Points, in no order, along strands that fork, close into loops and pass close to each other.
Two points are linked if the straight distance between their rows is under 93.7. Some points are linked to none.
J_294: [-31   1  31  11 -29   7 -39  18  -5  10 -16 -53 -26  12  -9 -23 -39   3
  17 -11]
J_137: [  1 -31  16 -25 -14 -27 -23  14  39  -2 -17  -9  24  31   1  54  -2 -28
   5  25]
J_870: [  5 -38   8 -24 -10  11 -65   3  -4   6 -33 -30   1  -1 -26  -2   3  12
  14   6]
J_810: [ 31  -8 -47 -53  38  -7   6 -23  -7  68 -26 -12 -39   8   5 -31  17  27
 -25  13]
J_915: [ 28  35 -29 -28  50  -2 -23   6 -44  -1  37   2  42 -53  35 -36  25  39
  21 -19]
J_335: [ -4  16 -12 -14   4 -16  24 -18  -1  59 -26  23  -6   0 -36 -13 -21   1
   0  28]
J_331: [  4  18 -45 -17  59  10  11  -4 -57 -25   9  -5  25 -44  68 -53  31  29
  28  -7]
J_706: [-13 -49  42  19 -45   8  10  37  34   0  -9  44  -3  35  10  16   2 -28
 -33  -5]
J_48: [-31  11   7  23 -18  -5 -48  41  18 -37  -2 -11 -29  13  14  14   9  -4
 -11 -34]
J_655: [-12 -31  10   0 -38  -3  -9 -40  -9   5 -13 -19   0 -44 -28  15   7 -18
  13 -14]
J_84: [ 28  49 -19   5  25  18 -13  15 -36 -43   4  21  -5 -11  20 -40  40  44
  23   4]
J_185: [ 13 -48   4  11  65 -15  -8 -28 -49  40 -29 -10 -69  -8   0 -56   2  40
  14  27]
J_33: [  5  49 -11  18   5  19  67 -44  10 -29  44   5  19  -5  -5   2  -4 -13
 -16 -18]
J_943: [ 11  -7  27 -14 -64   4  21  -7  15  13  -3 -32  17  17  -1   4 -57 -25
  15  10]
J_350: [ 24 -70  89  17  -9  -7  20  24  33 -17 -22  12  32  22  -1  39 -38 -52
   8  33]
J_648: [ 16  64  -7  -8  36 -12  23 -13 -16  12   4  55  40 -36  13 -14  46   7
  -8 -20]
J_560: [ 54   3  20  -7 -38 -19   5 -12  17  19 -16  11  -3  17 -43  20   8  -7
  -3  31]
J_228: [-13 -19  10  13  -6 -19   0  47  43  -4  44  28   9  19  26  45  29 -18
 -44 -16]
J_645: [ 36  40 -12 -12   7 -32  -1  -3  -9  14  29  18   0 -35 -21   3  -1  26
  30  29]
J_803: [ -3   1  -5 -12 -36  -3 -11 -32  -3  -9   5   2  -7 -48   7  16  57  -8
  -5 -27]
J_917: [ 14  -8   3  18 -15  13 -46  -1  35 -45  -3 -14   1  21 -41  10 -14  -9
   4  28]
J_419: [-13  14 -35 -13 -23 -12  26 -10  23 -19   9 -24  -5  17  24  32  25 -27
 -11   2]
J_903: [ 50  25  12 -26 -25 -13   1 -14   8   1   7   7 -11   8 -28  13 -14  20
  27  29]
J_56: [ 11  52 -10  13  39 -27   3 -26   2  -4  58 -12  36 -42  -2  19  38 -13
 -27 -35]
J_737: [-55 -20  23  28 -42  35  -6  19  30 -17 -21  35  -4  28   2  -9 -20 -16
 -20 -12]
J_315: [  3  -9  43  -7 -30  -2   0  -3  12  49 -52 -46  40  25  -8   3 -43 -35
  -4  22]
J_985: [-27 -32  53  20 -37  14   5  -6  15  30 -56  -4  29  26 -19  -1 -25 -39
 -12  13]
J_262: [-24   7 -16 -41 -10   5  14 -16 -36  -2  -7   9 -12 -45  39  -6  16  20
  37 -17]
J_128: [ 14 -12 -49  -2  60  -5  30 -32 -32 -11  29 -30 -44  -9  54 -51   2  38
  22  46]
J_669: [  4  29  16  36  49  -2  24  11  10 -39  50  36  41   2   3  25  24 -13
 -22 -29]
J_70: [-50  22 -10  25 -22  -8   8  35   9 -11  51  10  27 -24  32  16 -16 -15
   1 -12]
J_82: [-13   1  26  22  10  10  27  21 -10  18  46  33  24   6 -24  27 -29   8
 -24 -49]
J_424: [ 50 -36 -21   6  91 -20  20 -39 -47  37   4   8 -67 -22  30 -52 -11  45
  -2  22]
J_145: [ 11 -29 -20 -21  19  21 -52 -14 -18  14  -2 -40 -23  -4 -19 -23  15  36
  -3  -6]
J_223: [ 12  44  -7  21  28  -4  52 -43  -5 -15  48 -10  32 -31 -10  20  15 -25
 -32 -47]
J_621: [ 15 -52  54  37  -8   7  -1  26  69 -45 -11  21  14  44  -4  18 -42 -50
 -17  46]
J_77: [ -3  33 -14  23  28 -18  35   2 -29  17   0  59  41 -39 -15  12  32  -7
 -15 -25]
J_632: [  0 -22  19 -16 -25 -24   7  24  -9  33 -31  12  -2  29 -13  43   6 -11
 -16 -29]
J_246: [  2   8   6  29   5 -12 -10  69  32 -41  42  27  -4  33  26  42   6  -8
 -34 -29]
J_850: [ -5   1 -45  -7  25  10 -32   2   6 -10  32 -23 -14  -7   9 -41   1  32
  28  62]
J_437: [ 13   2 -31 -11  -2   5 -34   1  28 -32   6 -27  -3  21 -15  -3 -16  10
  25  55]
J_59: [-63  17 -12  22  -8  46  -5  12  17 -19   2  18   0  22   6 -19  -8   2
 -27 -26]
J_586: [ 25  36 -25 -33  55 -22  -4  16 -45  22   2  -2 -23  -8   4  -8   4  48
  18 -18]
J_351: [-45 -15  31   9 -40  25  -1 -15  26   4 -50   1 -11  33  -5 -10 -10 -25
 -12   0]
J_469: [-12   9  -6  30 -27 -21  10  29   0 -21 -29 -29 -14  31 -16  18 -32 -27
  24  20]
J_552: [-29 -17 -19 -17 -31  45 -10  -4   0 -25  10 -14  16   0   6   4 -44   4
  17 -22]
J_231: [ -7   2 -20 -10   9  -3  14 -14 -27  45 -15  -4 -24 -16 -14 -49 -30  21
  30  40]
J_685: [-23  53  -6 -10  62   1 -14  -3 -14  14  18  -1  23  -5  17 -11  45  16
 -26 -61]
J_923: [  5 -28  39 -13 -33 -27  44  23  19  31  12  32  19  21   5  38 -37 -24
  10  21]
J_900: [ 29  31 -37 -37  39  -7  -1 -16 -26  11  26  27  24 -66   3 -16   3  31
  33  13]
J_73: [ 33 -11 -54 -19  86 -14  27 -26 -36  34  11 -16 -47 -12  15 -43 -26  38
  11  32]
J_712: [-13 -10   8   0  22  26 -39 -18 -19  -4 -11 -38 -54  12 -13 -41   4  37
   8  -5]
J_159: [ 21 -24  31 -15 -18   7 -46  -4 -17  29 -57 -40 -16  12  -2 -44   5  15
  21  34]
J_491: [ 18  54  -4   1  18   9 -26  -5  -1 -25  25  39  32 -35  20 -26  64  23
  -2  -3]
J_515: [ -8  27  33  37  25  19  24  19 -15 -27  30  65  35   1   5  12   8   7
 -13 -48]
J_306: [  9 -13 -20  24  32  -4  25  13  17 -36  45   4  26  12 -23  61   5 -21
 -27 -17]
J_456: [ 14  22 -32 -41   9   1  24 -17 -10  43 -28   8 -19   7   0   0  37  21
 -30 -28]
J_327: [ 17 -35  21  34 -29  13 -30   4  68 -47 -10   6   6  30 -24  18 -10 -38
 -32  22]
J_694: [ 21 -65  16  -9  38 -11 -39 -19 -29  43 -37 -42 -33   8  11 -53   0  29
  13  49]
J_698: [ 24 -58  46   4 -16   0  55   3  33  -6  20  24  17  22 -13  37 -37 -37
   2  34]
J_617: [-26  -6  41  22 -41 -13 -57  42  21  -5 -29 -36 -19  28   0   4 -24 -18
  -3 -17]
J_5: [-23  21 -27   1  18   8  27 -35 -24  12   7   9 -25 -45  10 -57   7  22
  27  32]
J_449: [ 15 -28  -8   9 -56 -11 -21  -7 -22  -9 -35 -52  -5 -32 -18  -2  -5 -27
  36  18]
J_224: [  7 -23  34 -38 -46   6 -33  13 -20  11 -65 -35 -10  11  36 -19 -13   8
  44  17]
J_173: [-47 -37  -3  -9 -31  -1 -19  40  29 -30  -3   6  17   8  38  39 -40 -27
  13  -7]
J_823: [  3  48 -33 -15  60 -12   1 -32  -8  10  24 -20   7 -30   6 -13  44  10
 -23 -20]
J_936: [-15 -36  37  30  -6  -4  16  24   3  14  21   0  10  23 -40  35 -47 -24
 -15 -24]
J_861: [-10  11  -8 -15 -43   2  49   7  11   9  22  11  15  18  13  17 -40  -5
   3   1]
J_904: [-11  -9 -11  22  17  -7  10   0  -2 -20   6 -14  -1  19 -43  50 -11 -17
  -7 -22]
J_860: [-15  41  -2  31  14   3  16  -9  -3  -3   0  16 -13   7 -27   2  36   2
 -30 -28]
J_471: [  5  44 -23   9  -9  19   9   0 -11 -46   8  -2 -19  -3  13 -18   9  19
  22   0]
J_343: [ 18 -16  30   0   4 -36  33  19  -5  21   8  28  -8  12 -18  65  28 -11
 -29 -39]
J_204: [-38  -1 -10 -10   5 -13   5   1  -2  -3  -6  26  10 -17 -11  23  -9  -4
  31  13]
J_392: [ -9 -16  18 -46 -37  -3 -13  -5 -25   5 -35 -12 -20 -16  26  -1 -13   9
  49  -2]
J_110: [-39  41 -13  28  30  32   0 -10  -4 -23  12  -2  15   5   0 -11  31   1
 -36 -56]
J_443: [  1 -19  -5  17 -64   1 -30   4   9  12 -26 -34  20 -16 -14 -24 -10 -29
  13  41]
J_571: [ -3   6 -33 -26   8  -9 -24 -36  -4  20  14 -13  -7 -54  15 -10  67   8
 -11  -6]
J_833: [ -2 -24  14 -20 -43  34  -9  -2   5  13  -3 -18  25  27 -25   6 -58   4
   0 -13]
J_594: [  6  50 -30  30  10  10  32 -16 -12 -25  -7   7 -22  11 -28 -16  17  10
   4  12]
J_885: [ 17 -23   0  41 -78  -9  -3  27  21  -3   5  -3  19  -1 -15   9 -14 -39
 -10  19]
J_38: [ 15  30 -50  -1  54  14  26 -15 -36  -8  31  -3   1 -31  41 -67  10  35
  19  32]
J_578: [  5  13 -25 -31  -1  26  10 -25 -10   6 -18 -11 -46  15  29 -40  46  34
 -18  -4]
J_183: [-17  -3  -5 -22 -35  31   4 -35  13   9 -27 -13 -27  16   3 -28   8   8
  -6   5]
J_311: [  3 -44  30 -12 -42 -19 -24  31  26   2 -21  30   6  12  12  51  29 -25
 -11  -4]
J_447: [  2  30 -19  -4  41 -21  31 -16 -13  52  -2  19  -6 -15 -47  10 -20   1
 -11 -19]
J_280: [  7  12  18  35 -17   2 -36  52  16 -56  10  25 -20  16   8  29  13   0
 -23 -48]
J_553: [-26 -39  19 -18  -3   1 -25  23  41 -19 -22 -13  30  38   5  42 -47 -31
  11  12]

A fork is a point with three links, a tip a point with one. Leave the first point through the second and follow the links. Name the first fork or tip that comes.
J_885, J_443 => J_823
J_560, J_903 => J_38
J_917, J_327 => J_943
J_77, J_648 => J_110
J_861, J_923 => J_850

Name the points in between on the shortest way along the links from the first point to the second, in order.
J_424, J_335 => J_73 J_128 J_38 J_5 J_231
J_578, J_327 => J_183 J_351 J_985 J_315 J_943 J_861 J_923 J_698 J_350 J_621
J_685, J_173 => J_110 J_59 J_737 J_706 J_311 J_137 J_553
J_560, J_694 => J_903 J_645 J_900 J_915 J_331 J_38 J_128 J_73 J_424 J_185
J_56, J_84 => J_823 J_685 J_110 J_860 J_594 J_471
